Each row is a point on a landscape with many valleys, with its height.
A ball rolls from a point to the lowest of its 2 nearest points, and stops where none of them is lower. Distance is the straight distance between rows; heights are no part of it.
(795) (h 397): [ -3  -7 -18  18  -6  18   1  16  -2  -4 -11   0   6  -1 -32 -26  22  27
   3  40  34  10  -7]
(1275) (h 245): [ -5 -12 -21  21   2 -10  32   5  23   9 -23 -11  -2   4 -12 -28 -10   5
  21   7 -11  18 -12]
(1630) (h 178): [  5  10 -18 -33  -5 -14 -12 -14   0   5  25   6 -20   8  12 -18  31  -3
   3 -35   7   3  23]
(1304) (h 489): [  5  -5   5   7 -22  20  -8  10  20  14  12  20  21  -1  30 -15   8 -10
   2 -19 -32 -21  -1]
(677) (h 118): [ -9  11  -2  -3   2   1  22   8   1 -17 -18 -20 -10 -14   9 -16 -13 -22
  -1  10   2   1 -12]
(1573) (h 355): [ -1 -12  35 -32  -7  -1  -8  -3   7  28 -10   7   0   9   9   8   9 -11
 -28  18 -32 -20  18]
(271) (h 354): [ 12   1   7   7  25   0 -19  -9  12  37  33  11  11 -39   7  12   2 -12
  -9 -16 -27 -20   3]
(1018) (h 267): [-15  -4  16 -14  -7  11  15   3  14  17 -11  -5  -5 -13  28 -18  -5 -19
  -2   6 -16 -32  -5]
(1813) (h 140): [ 12  -2 -38 -25  -1   0  22   1 -10   5 -20  -4 -41 -12 -13  -9  13  -5
  18  17  20  15  -6]
(751) (h 307): [-38   4   8   8  -8  -5   8 -19 -11  33  20 -20 -11   4 -19 -14  33  10
  -7  24  10 -21   7]
(29) (h 322): [  2  -6  27  -4 -20  20  -6  -2  21 -30 -13  -9  11   7   7  -6   2  10
 -33   8   8  -9  17]
(988) (h 647): [ 29  10 -11   0  -6   3  -1 -28   6 -23 -26  12 -11  16 -28   4 -33  29
   6  21   8   6 -12]
(196) (h 325): [-22  20  10  21  10  -3  26 -12  -7 -17   3 -16   0  -6 -19  -4 -10 -26
   6  13   0  -1 -10]
(1506) (h 588): [ -8  19  36  -5  13 -15  -3  -2   4   4   2 -12 -12 -25  12  19  -1   2
 -13   1 -12  21   6]
(947) (h 576): [ 25  16 -41  13  27 -27 -10  -7  24  15  11  13 -13  -4 -11  -5 -10   1
   8 -26  -4  14 -17]
(1731) (h 616): [ 10 -16   1  19   0   6  31  -9   5  -7 -19 -14   7  -4 -18  -9 -21  34
   7  24  10  14  -5]
(1738) (h 452): [ 13  -3 -16  -9  -2  10  -1 -13 -23  -6   2  -1   4  17  -2   2 -25  35
  -4  -4  32   3   5]
(307) (h 320): [ -4  -9  38 -32  -3  -3 -13  13  -5   6 -14  -2   0   7   7  24  18 -30
 -14  19 -19 -17  10]
(350) (h 249): [ -6   3  -9  -8 -23  -5 -12 -21  13  -9   8 -11 -24  19 -16 -32  33  17
 -22   0  13  -3  23]
(1036) (h 386): [-22  14  27  -6  25 -10  25 -23   4  19   5  17  10 -24   0  10 -22  -7
  -9   0 -27   0 -15]
(1568) (h 222): [-12  -7 -15 -13  -8   7   5  22 -12  11  -2 -19 -11  -5  -6  -8  54 -15
   9  16  14 -15   9]
(968) (h 273): [-22  25  38  10   5 -19 -10  -3   7  11  12 -11 -16  -2  -8  11  23 -22
  -2   0 -10   5   4]
(1163) (h 595): [  1  12 -32   3   9 -17  -5  -1  19   4   6  23 -19  10 -15 -17  -6   7
  17 -30   1  14  -6]
(1118) (h 451): [  9  -3   9 -10   1  13 -22  19  20 -11   4  11  22  13  11  28  20 -46
 -17  -7 -27 -24  12]
(135) (h 378): [ 18   9  14  -6  19  -4 -25  -2   7  20  35   5  16 -22  20  24   7  -9
 -17 -22  -6 -25   2]
(725) (h 419): [  4 -10  12 -10 -16  -3 -31  -1  -8  36  23   3  24  21  15  -7  23  17
   2 -14 -17 -29  25]
(1206) (h 321): [  7 -23   0  10  -7  25   9  17 -36  -4 -25 -14  25 -13   7  23  -8   7
  -9  37  15   6  -3]
(171) (h 391): [  4 -21  19  12 -19   1   3   9  16   6 -22  -1  -7 -18   7 -13 -14  20
   1   8 -12  26   2]
(452) (h 519): [ 10 -22 -47   5   1  -7  17  -1 -26 -12  -8  -7  11  28 -16  10   0  -1
  18   2  12   2  -8]
(937) (h 293): [  1  -9 -30  21  -4   3  26   3  11   2 -20  -4  -9   7 -30 -31  -2  18
  16  23  15  11 -12]
(155) (h 275): [  9   6  16   7  -4  -6 -32  21  27 -17   2   3 -14  -1   4  13  19  -8
 -20 -14  -6  17  12]
(189) (h 183): [ 16  15 -27 -20  -2  -9 -18  13  -2  14  39  13  -4  -5  21 -10   9   3
  18 -35  -5   2   3]
(687) (h 446): [ 37  -8 -42 -11   4 -13   1 -21 -21 -25 -31 -12  -3  26 -29  16   6  -1
  15  18   0   2 -31]
(1585) (h 454): [ 18   3 -32  -7  -4   7 -23  -2  -3 -21   6  26  -1  26   4   2 -24  19
  -4 -15  19  -5  -9]
(477) (h 234): [-13   9  24   9  -6 -15 -13  16   5   5   2 -18 -23   0   1   2  21  -7
  10   1  -3  11  14]
(105) (h 417): [ 35  -1 -29  -5   4 -10  14  -1 -11 -31 -39 -10 -12   7 -16   2 -13 -10
   6  25   1   6 -26]
(1064) (h 247): [-26  15  38   8  -1 -15 -15 -27   9  15  18  -5   2  10 -10  -5  13   6
 -27  -6  -7 -13  12]
(164) (h 109): [ -7   5  26   5   6  12   2  -9   3 -31  -1   9  23 -20  -9  11 -23   4
 -24   2  -2  14  -3]
(249) (h 350): [-15  11  29 -16   7 -11   0  -4  -9  27   0 -11 -13  -8  18  12   0  -9
   5   5  -7 -14   7]
(1192) (h 283): [-13  -7 -18 -17  -8   9   4  25 -28   3   2  -8  -3   5  -1 -10  30 -35
  26   4  10 -25   3]
(1680) (h 532): [ -8 -19   2 -14   0  20  13  23 -18  27 -20   0   8  -8  10   0   8 -27
   9  33  -3 -30  -8]
(390) (h 380): [ 12   6  19  24   6   0 -30  -5  24 -23  16  10   6  -6 -19   4  -4  24
 -30 -14  10  22   5]
(315) (h 553): [-21  -2  59  -1   9  -9  -9  -4   0  19   4   7   0 -10 -14  12   6  -1
  -4  13 -27   6   8]
(1364) (h 235): [  3 -14  20  19 -12  12 -17  13  23 -28  -2  15   8   6 -17  -8   0  11
  -7  -1   4  23   0]
(1791) (h 404): [ 13   2  22 -11  14   3 -21   3 -15  28  28  23  21  -6  20  35  -6  -2
  -2 -14 -11 -17   4]
(627) (h 362): [ -9  -8   5  10  -2   5 -11   9  -7   1   7   3  24  13   4   5  -2  -1
   9 -18   6 -13   8]
(1909) (h 635): [ -1 -23  -1  29   7 -10  30  -6  14  -5 -11 -14  28  18 -20   6  -8  10
  21   3 -21  25  -9]
(1447) (h 442): [-13 -16  24   4   4  10  -5  14  11  -9  -1  22  11 -28  12  22   1   1
  -2   7 -34  16   2]
(1904) (h 572): [-22  13  47   2  16 -12  19  -8  -3  13  -3  -3 -11 -20  -9  23  -4  -1
  -7  12 -26  21   3]
(735) (h 421): [-10  25  24   2  28  -5  21 -24   2  -3   3   4  14 -18  -1  27 -28   5
 -10  -1 -13  13  -1]
(132) (h 300): [  4   7  19  10  16  -7 -25  10  25   4   8   2  -4 -30  11  14  12 -10
 -19 -21 -13  21   6]
(1567) (h 439): [ 13  -3   7  -9  -7  -2   7  15  -4  14  -3  -3  -7  -8  37  18 -10 -15
  19   1 -17   6   3]
(169) (h 60): [ 10   5  15  -4   0  10 -11  -3  20 -30   0  13   1 -10   5   5 -28  19
 -27  -8  11  18  -7]
(481) (h 425): [  2   0 -25   5   2   8   3 -11 -11 -26  -3   6  14  21   1   1 -36  16
  -6 -12  26   1  -9]
(99) (h 501): [ 17 -23 -29 -29 -22   9 -22  17  -9 -21 -10   7 -29   8  -3   1  23 -10
  17   0  19  -1   4]
(1633) (h 243): [-16 -20   6  15 -25  14  -3  18  36  -9 -11   8   7   1   6 -27   7  -8
  -5 -11 -12  -7   3]
(1413) (h 589): [ -8   3 -11   2  -3 -10 -13  -8   2  10  23   5  -2   3   7 -21   1  13
  12 -26   7  -5  15]
(941) (h 472): [  2  -8  19  -3  -5  18 -23  22 -10  -9  12  22  26  13  12  27  10 -41
  -1  -9 -19 -21  -1]
(1274) (h 312): [ 17   3 -15  13  25  -6   5 -18  21   3   4   6  13   3   2  16 -30  20
  -9 -20   2  17  -8]
(1794) (h 407): [ 17   6   3  -4 -11  -6 -33  10  20  27  10   3  11  12  16   5  31 -13
 -17 -15 -40 -22  31]
(1895) (h 614): [  2   4 -31  -3   2  -6  -4 -19  10   0  -9  16 -24  14 -22 -20 -13  24
  13  -9  11   3  -7]
(151) (h 422): [  9  -9 -38  -5  -2  17   3   6 -11  12 -13  10  -3  -1 -38 -15  23  27
  14  27  34  16  -8]
(233) (h 476): [-13  -2  27  -6  21  -3  29  -1  -8 -21 -17   1  17 -16 -16  23 -20 -17
  -5  23 -34   9  -9]
(294) (h 281): [ -7  -2   2  -7 -20   3   0  -6   4   4   2 -22 -12   5  -9 -15  35  14
 -18  15  15 -17  21]
(1690) (h 244): [ 19 -11 -14  13  10 -12  19  -5  25   5  -1   2  26  17  15  14 -15   6
  10 -15 -24  22 -20]
(1916) (h 392): [  7  -8  11 -17 -11  18   3  10  -1 -15 -22  -5  -7 -17  31   8 -14  -1
 -11   5   3   1  -5]
(515) (h 297): [  7  12  28  -7 -14   9 -15 -10  30 -20  -3  -8   3  -3  15   5   9   8
 -46  -1 -10   3  19]
(1564) (h 495): [-12 -12  -4  -2  12   5  15  16 -39  18 -14  -8  13  -1  -8   0   5 -33
  14  20   3 -29 -14]
(1682) (h 353): [-33   1  28   0   0 -11  -2 -20 -11  46  17  -8  -1  13 -12 -18  14  17
   5   2   1 -26  10]
(432) (h 356): [-20  25   8  11  15  -3   4 -27  14  14  18   3  -6 -18  17 -16  -7  -2
 -21 -21  -6 -12  -6]
(1696) (h 582): [  9 -10 -35  -1  -8   1 -13   1 -16 -20 -11  17 -13  27 -44   4  -7   9
  22  -4  20   5  -6]
(843) (h 264): [ -4 -26  16  18  -7  14 -27  12  13 -17  10  25  14  -3   2  19  -3  12
 -12  -8  -8  17   9]
(662) (h 211): [ -1  10   5  10  -5  -6 -12  12   8 -24   0  -4 -21   9 -20 -12   5  -6
   6   1  13  17  -2]
(1177) (h 328): [ -8  -2  21  11  -1   4 -19  10  21  -1   9  11  23   2   0   1  11 -12
  -8 -20 -14  -6   7]
(247) (h 363): [ -4  18  -1  15  10   0  33 -12 -25 -27  -8 -17  10  -9 -23 -11 -12 -14
  -4  24  21  -6 -11]
(207) (h 255): [-26  14  24   6 -12  -4  15 -10   4  16   1 -27 -18  -7  -5  -8  27  -8
 -10  29   2 -15   6]
(1429) (h 340): [ 20  -7 -14  28  22  -3 -22 -13  24  13  18  17   9 -19   1   7 -20  26
 -15 -28   1  19  -2]
(141) (h 369): [-15 -14 -13  20  -7   3  12  22  -2   8  -9 -14   8  -4 -21 -20  29   9
  10  27  19   5  -3]
(545) (h 523): [-14   8 -30  -8   2  -6  12 -18 -17 -13  16  -1 -22   6 -34 -16  18 -10
  16 -17  30   6   5]
(933) (h 440): [ 14 -12   7   3 -23   7 -34  -2  14  26  25  19  30  16  14  -2  15  14
 -16 -21 -27 -28  19]
(755) (h 388): [ 21  -4 -27  -7   4 -16   9   9 -13 -18 -25 -15  -8   5   7  10 -18  -6
  13   8   6  12 -12]
(1074) (h 341): [-13  12  10   6  17  -3  11  -1  10  18   4  13  13 -16   6   6 -11 -18
   5 -14 -20  -6  -6]
(1765) (h 608): [-29   3  -9  10  -3  -4   5 -13  -1   8  16  -4 -10   9 -18 -30  13   9
   8 -12  10  -5   7]
(1719) (h 162): [ -4  -8 -13 -13 -11  20   3  14  -6   3 -15 -17   0  -1  11  -7  35 -12
  -8  19  15 -35   6]
(1232) (h 618): [ 14  12  17  -2  26 -11  -6   6  -6   9  11   5  11 -22  21  44 -19   5
  -9 -12  -9  18   7]
(18) (h 499): [ -8  21 -27 -19   9  -5  -8 -12  -5 -18  18  11 -27  10 -11 -10   2 -11
   5 -23  24   6   1]
(1026) (h 339): [-12  11  -4 -15   9  -7   0  11 -31  -2   7 -10   0   3   8   2  17 -37
  26  -9   0 -18   0]
(1427) (h 494): [  5  -8 -39 -11  15  -7  25 -14 -30   0  -4 -16  10   9 -25   3   8  11
  10   7  25   6  -3]
(862) (h 546): [ -9  -6 -29   9   1  -5   2   4 -16 -24   3  -4   0  19 -28 -11   7 -15
  19 -10  22  -6   3]
(73) (h 396): [ -5  -3  33 -16   3  -3  -3  15  -8  26   4  12   2 -12  20  24  -6 -18
  10   1 -25  -8   0]
(1406) (h 466): [ -1 -25  14  -2 -12  28 -10  17   9 -15   4  31  13 -13  37  24   6 -11
 -14   2 -37   6  -2]
(1314) (h 338): [-36  29  17  13   8 -18  12 -29  -1  25  17  -2  -9  -9  -3 -11  -8   3
  -5  -5  -1  -8  -1]
(1862) (h 279): [ -9 -27  15  -1 -11  25   5  20 -33  -2 -26   1  21 -16  -2  18   7 -12
  -5  31   6 -13  -9]
(1500) (h 326): [ -1   4  20   6  31  -2 -15 -12  23  11  21   9  -2 -46   4  19   8 -13
 -23 -12 -19  -5  -1]
(1320) (h 429): [ 16   4  19 -15  -1   4 -29  14  23  19  17  17  10   2  14  21  20 -31
 -19  -2 -44 -24  11]
(630) (h 290): [ 27 -22   0  15  -4  18 -35  14  10 -14   8  31   4  10  10  28 -14  14
 -18 -14  -1  24  -2]
(458) (h 477): [ 14 -22 -29 -25 -16  12 -12  13 -13  11  -2  -4 -23   2  11  -8  19  15
  11   5  22   3  11]
(1376) (h 246): [  8   8   9  -7 -13  -7 -30   7  16 -21   0  -1 -25  15  -2  -7  13   7
 -11  -7  13   5  14]
(934) (h 203): [ -8  -7  20  23 -17   4 -10   3  36 -24  -1   4   2   8 -19 -29  12   1
 -15  -7 -12   4   2]
(1411) (h 367): [  6  -7  16   5 -20   4 -12  13  11   2 -14 -12 -23 -13   3 -14   1  30
  -6  19  10  18   8]
(1582) (h 164): [ -8  12  18  22  -7   0  -8 -15  21 -23   8   0  -7   8 -15 -32  -4   9
 -16  -2  16   5  -1]
(284) (h 626): [-14  -2 -12  22   1 -17  12  -4   3   3   4  -5  -3  10 -32 -18   3  10
  28  -8  -2  15   2]
(1431) (h 420): [ 11  -6  26   2  -4  12   3   8  -2 -28 -17 -16  -9 -17   6   5  -8   9
 -15  21  14  18   3]
(974) (h 217): [  0   6 -10  -7  -8  12   0  15 -11 -22 -16 -22   0  -2 -13 -13  40 -19
 -18  23  27 -26   3]
(920) (h 619): [ 15 -27 -23  24  -4  -7  14  -5   7  -1  -8   5  14  34 -18   9 -10  15
  20  -5 -12  19  -9]
(103) (h 206): [-23  17  37   6 -12  -3  -4  -9   3  -6  10 -22  -1   6 -16  -8  19  -4
 -19  12   2 -14  14]
(198) (h 450): [  1  15  26   0  20  -1  30 -16 -20 -20 -14 -14  15 -19  -4  26 -22  -3
 -11  22  -8  14  -1]
(1072) (h 383): [  3   5  15 -11 -12  -6 -14  -2  24  26  -9  11   3  10   8  -6  16 -20
 -23   4 -42 -23  27]
(1547) (h 478): [ 11   7  11 -28  -4  11   1   2 -23  27  21   0  10  -1  40  11 -22   9
   9  -1  -9 -26   1]
(140) (h 314): [ -3   0 -10  -8  -7   4   5  -4  -7  -8   3 -14 -26  -1 -11 -16  19  15
  -7  11  29  -1   6]
(573) (h 578): [ -1 -11 -32  10 -13  16  22   6 -14 -16 -14   4  22   9  23  -9 -20 -17
  10  -3   2 -18 -16]
(1278) (h 559): [ 14  21 -28  -1  32 -33   5 -14  22   7   1  -2 -20   8  -6   6  -2   0
  15 -17 -11  26 -15]
(1258) (h 475): [  9  -1   3   4   4   2  -4  -9 -18  -3   8  -1  21   9   5  28 -28  25
  -5  -9  20  12  10]
(1061) (h 470): [ 29 -10 -50 -15  14 -10  12 -17 -27  -5 -19 -11   0  18 -33   7  19  12
  17  15  22   8 -23]
(1183) (h 334): [-10 -22 -27   9  -9   0  16   8   2  21  -9  -3 -11  -5 -14 -34  18  23
  16  11  22   6   4]
(54) (h 278): [ -5  -1  17 -21   4   5 -11   7 -22  -7 -16 -18  -1   1   2  18  20 -30
 -12  22   2 -31   2]
(1355) (h 604): [  9  12   8  -8  12  -7  -7   1   9   2  -4   1 -11 -25  26  19 -22   7
 -14  -8   1  24  -1]
(536) (h 462): [ 10 -12  -4  10 -19  18 -29  24   7  12  31  22  25  14  20  -3   9   0
  -2 -22 -15 -19   5]
(928) (h 389): [-24  -1   9 -10 -11 -13 -17 -10 -14  36  21  -5   3  11   6 -16  23  22
   2 -10   1 -24  26]
(230) (h 548): [  2 -13 -41   7  -2   2  25   9 -29 -11 -19 -10  22   6  -4  -9  -3 -17
  16   2  16 -18 -14]
(1299) (h 110): [  1  21  -1   7   7  -2 -10 -16  29 -15   4   9 -12 -10   3 -14 -16  17
 -33 -16  11   9 -12]
(292) (h 284): [ -8  23   5  30   3  -9  22 -16   1 -20   9 -15 -11   3 -23 -20  -6   1
   6  16  15  14 -11]
(966) (h 194): [-11  -2   2  -4 -17  21  12  12  15 -15 -20 -12  -2  -5  22 -20   0 -19
  -8   4   2 -19  -4]
(1426) (h 633): [ 13  -5 -43 -22  -8  16   2 -24  -3  -5 -15  18 -26   4 -21 -18 -19  31
  10   0  23  -2 -10]
(1336) (h 292): [-30  16  37  -2  11  -2   9 -31  -4  24  18  -1   2   3  -8  -6  -7   3
 -21   6  -2 -19  -7]
(1875) (h 337): [  1   3 -23 -10  -5   3  -3  20 -14  -1  17   5   4   4  20  -2   9 -25
  25 -21  -6 -23   6]
(660) (h 524): [ 11 -10 -20 -20 -14   6 -23  18 -15 -34  -5  -3  -7  21  12   2  17 -23
  -3 -11  17  -8   9]
(376) (h 492): [  2 -17   3   1 -16  23  -3  18   4  -6   3  19  19   1  31   6  -5 -18
  -1  -9 -18 -11  -3]
(134) (h 231): [ -3  -8  25  -3 -12  18   1  19 -11 -19 -20 -14   7 -14  -3  10  13 -19
 -15  30   7 -16   4]
(608) (h 518): [ -1   0  12 -29   6  14  17  -8 -17  19   5  15  16  -8  30  13 -39  -8
  -2   6  -9 -26  -5]
(1204) (h 158): [-14  15  35   2   5   4   1  -7   1 -14   4  -5   6  -6  -5   7  -5  -1
 -15   3   4  -6   6]
(717) (h 641): [ -2  -4  -4  29  11 -29  18 -12  23   4   0  -4  14  24 -27  -6  -8  11
  21 -16  -7  22  -7]
(1366) (h 522): [ 11   4  -7  10  10  -8   5 -12  -4  43  22  12  31  -2  17  11 -21  25
  16 -20 -18  -5   5]
(1845) (h 294): [  9   3  -9  10  18  -9  20  -6   7  20   8   1  28   3  12  17 -15 -10
  15 -19 -26   3 -10]
(1207) (h 343): [  5  -6   9   2  -8   5  -4  12 -10   5  -1 -20 -17  -8 -14  -6  12  29
   0  28  28   7  12]
(1080) (h 479): [  3  10  -6 -20  -4  -7   7  12  -6  19   1 -12 -15 -10  37  -8  -1  -7
  28   1  -5  -8   7]
(160) (h 406): [-16  -4  -1   4   4   2  15  -1 -21  14  -1  -2  27   8   1  12 -14 -14
  17  -2  -2 -16  -5]
(832) (h 276): [  5  24  -2  14  16 -13  15 -26  16  -1   4  -4   1   1 -11  -6 -32  26
  -6 -10  12  22  -8]
(148) (h 257): [-18   9  -1  -9 -15  15  12 -12  11   1  -7 -10  -4  -6  19 -32   5   4
 -16  -3  13 -23   2]
(903) (h 120): [  1  16 -21 -35   3 -14   5  -4 -15  10  28   7 -19  -8  23 -14  10  -4
  20 -29   4   1  11]
(1142) (h 68): [  1  11 -25   1   1  -4  18  10   2   1 -14 -18 -39 -12 -20 -18  19  -6
  17  31  12  25 -11]
(1843) (h 303): [-17  12  32 -17  -6  -9  -1 -11   3  27  -6 -20 -25  -4  13  -4  19  -8
 -17  22 -15 -22   9]
(1844) (h 504): [-17  -3  29  -8  15   3  20  -1 -22   1 -17 -12   6 -17  -9  14  -6 -26
   4  24 -13  -2 -12]
(885) (h 216): [  4  -1 -11 -28 -14  -8 -16 -18  -5   0  16   1 -26  22 -10 -13  40   9
 -11 -19  19   8  28]
(438) (h 453): [ -5 -16 -14  -1   6   8  24  -3 -37  18 -13  -1  33   4  -3  14 -20 -26
  12  15  -6 -34 -16]
(1915) (h 632): [ 24  -9  -6  15  -7  12   7 -11   2 -19 -22   5  -8   3 -29 -14 -22  31
   2  36  19  10 -14]
(3) (h 480): [ 13  21 -26 -18  13   1 -31  -5  -1 -18  15  21 -19   7   8   4  -9   2
  -6 -28  22   1  -4]
(1017) (h 144): [ -6  -4 -19   1   2  -8  27  16   1  11 -15 -19 -17 -12   2 -16   8  -5
  21  18   9   6  -4]
(1032) (h 358): [  8 -15   3   0  -4  15   9  14 -27 -12 -24 -12  -2 -17  25  24 -15  -8
  -3  22   2   8  -6]
(1851) (h 564): [  1  -5 -21  17  -2   5 -15   6   3 -30   0  15   5  29 -36 -12 -13  -4
  10 -10  21  -1  -6]
(61) (h 531): [-22  -1  52  -8  12  -1   8  -4 -12  13   1  -2  -5  -4 -18  11  -2 -21
  -6  24  -5  -9  -6]
(445) (h 189): [ 11  -8 -23  15   9 -12  29  -2  26  -3 -17  -1   9  15  -2  -9 -13  -5
  20  -9 -20  11 -24]
(472) (h 291): [-30  -8  17  12  -8   3   0   8  21   8   1  10  19   2  -2 -21  14 -18
   6 -11 -19 -21   3]
(238) (h 394): [ -5  12  -5  10   3   7  11  -5 -12 -32  -8 -12  10   7 -16  -9 -19   3
  -8   2  25  -2  -9]
(670) (h 497): [  5 -11   2  10   0  -3  -5  -9 -12  22  14   5  25  11  16  13 -23  35
   5 -17  -2   5  14]
(716) (h 319): [-28  35  21  -2  20 -21  -8 -10  -7   8  16  -3  -9   1   1  14   4 -34
   0 -15  -9 -14  -4]
(1553) (h 184): [-19   6   4   8  -5 -11   7   4  10   8  -7 -19 -25  -9   2 -21   9   4
  10  -2   5  12   0]
(498) (h 364): [-21  22   5  -6  13 -13   1   2 -10  17  22  -3 -10  -4   7  -4  15 -29
  20 -16  -9 -12   7]
(1223) (h 361): [ 13 -10  -2  29   8   4 -19   2  27 -11   3  26  10  -7 -14   3 -17  26
 -14 -20   1  23  -9]
(1515) (h 568): [-11 -11  -1  -5   0  17  26   2 -17  25 -23  -7  13 -20  15   1 -10   0
  10  25   1 -18  -7]
(377) (h 438): [ 20   4   5  -8  -3  10  -2  -2 -25  21  23  15  24   3  38  35 -26   8
   4 -10 -11  -8  -1]
(32) (h 318): [ 27  -8 -19  10   2  16 -15  13   0 -12   4  25   0  11  27  25 -25   3
  -6 -11  -1  19 -11]
(1686) (h 643): [ 13  -6  24   1   4   2  -1  11 -25 -29 -12  -3  13 -11   3  41 -18  -1
  -8  11  -8  29   3]
(1840) (h 545): [  1  -6 -15 -17 -15   5  -5   3   2 -17   2   2 -10  18  12 -18   9  -4
   4 -18  20 -15   4]
(1446) (h 449): [ 10 -27 -45 -18 -14  20   1  12 -19   3  -9   5  -5   2 -11  -6  19  17
  10  14  36   5  -7]
(328) (h 248): [  3  20  -1  18   0  -9  -2 -10  10 -24   7   2 -31   5 -42 -24  -7   2
   6  18  15  17  -5]
(1592) (h 600): [ 20 -28 -35  14  -5  -6 -13   4  -8  -7 -13   7  -3  42 -29  15  -1  13
  30   5   1  15  -4]
(1732) (h 274): [ 14  21  27  -3  -6  -4 -21 -13  24 -24   6  -9 -17   7  -5  -8  11  21
 -38  -1  10  13  16]
(836) (h 311): [-17  29  -5  -8  -2 -10   2 -22  13   0  11 -11 -19  -7  26 -32   3   7
 -21 -18   7  -8  -2]
(1908) (h 181): [  3   8   9  -2  -6   5  13  16 -17 -29 -28 -25  -4 -20   0  -6   5 -26
  -9  21  16  -2  -6]
(855) (h 239): [ -7   0   8  30   4  -7   9 -18  24  -2   5   5  15  -5 -13 -17 -20  28
 -10  -7   0  20  -4]
(1073) (h 201): [-13   1  12  25 -10  -7 -16 -13  17   4   8   1  -8  -6 -15 -40  -2  26
  -7  -7   2  18   1]
(797) (h 657): [ 15   0 -48 -20  -2   2  13 -24   5  -9 -26  14 -16  14   4 -13 -26  10
  16  -6   5  -4 -21]
(889) (h 569): [  2   6 -11  -3  -7   2 -13   9  17   1   8  10  -2  -1  24 -15  -6   2
   1 -23   2 -11   4]
(1502) (h 233): [ 32  -1 -31  -3  -4 -15 -19  16  -8  16  39  17  -3   6  26  12  -1  13
  28 -22 -14  14   4]
(1054) (h 536): [  5  12 -13  -1  20 -26  16   7   1   3  -5 -13 -11   4   0  14 -11 -12
  19  -8 -10  27  -3]
(571) (h 418): [ -9 -29  33   7 -10  10  10  12   6  -7 -15   3   1 -28   7  10  -8  10
   5  20 -28  23   6]
(711) (h 597): [ -3 -15   8   8  -4  12  22   0  -5   2 -19  -7  19  -7   1   3 -20  11
   4  12   0   2   1]
(491) (h 631): [ 14  -7  13  -2  16  -8   3   5 -10  -2  -7  -2  16  -9  17  55 -11   1
  -3   2 -22  34   2]
(1168) (h 285): [ 13   0 -31  -3 -13  -7  -1  22 -18   8  32   9   6  14   5   7   4  -6
  37 -24 -10   1   5]
(234) (h 352): [ 27   4 -21  -9   8  -5  -7   8  -1 -11 -12   8 -12   3  26  20 -25  -4
   6  -5  -2  20 -15]
(392) (h 510): [  0  17  -7 -15  10 -16  11   7 -13   4   4 -21 -25  -8  14   1   4 -11
  19 -10   2  12   7]

Where does a ball stop that starts at each point below?
(717) -> (445)
(376) -> (903)
(491) -> (445)

Call two points neighbours if one is among the 2 nearest of the other. Go from one point of each pair to the other, from neighbour to neighbour, staying as low as possible. Name the highest point that can't be avoided.
(1142), (1582) -> (1431)
(903), (1142) -> (498)
(481), (445) -> (1366)
(934), (677) -> (432)
(1719), (903) -> (1026)
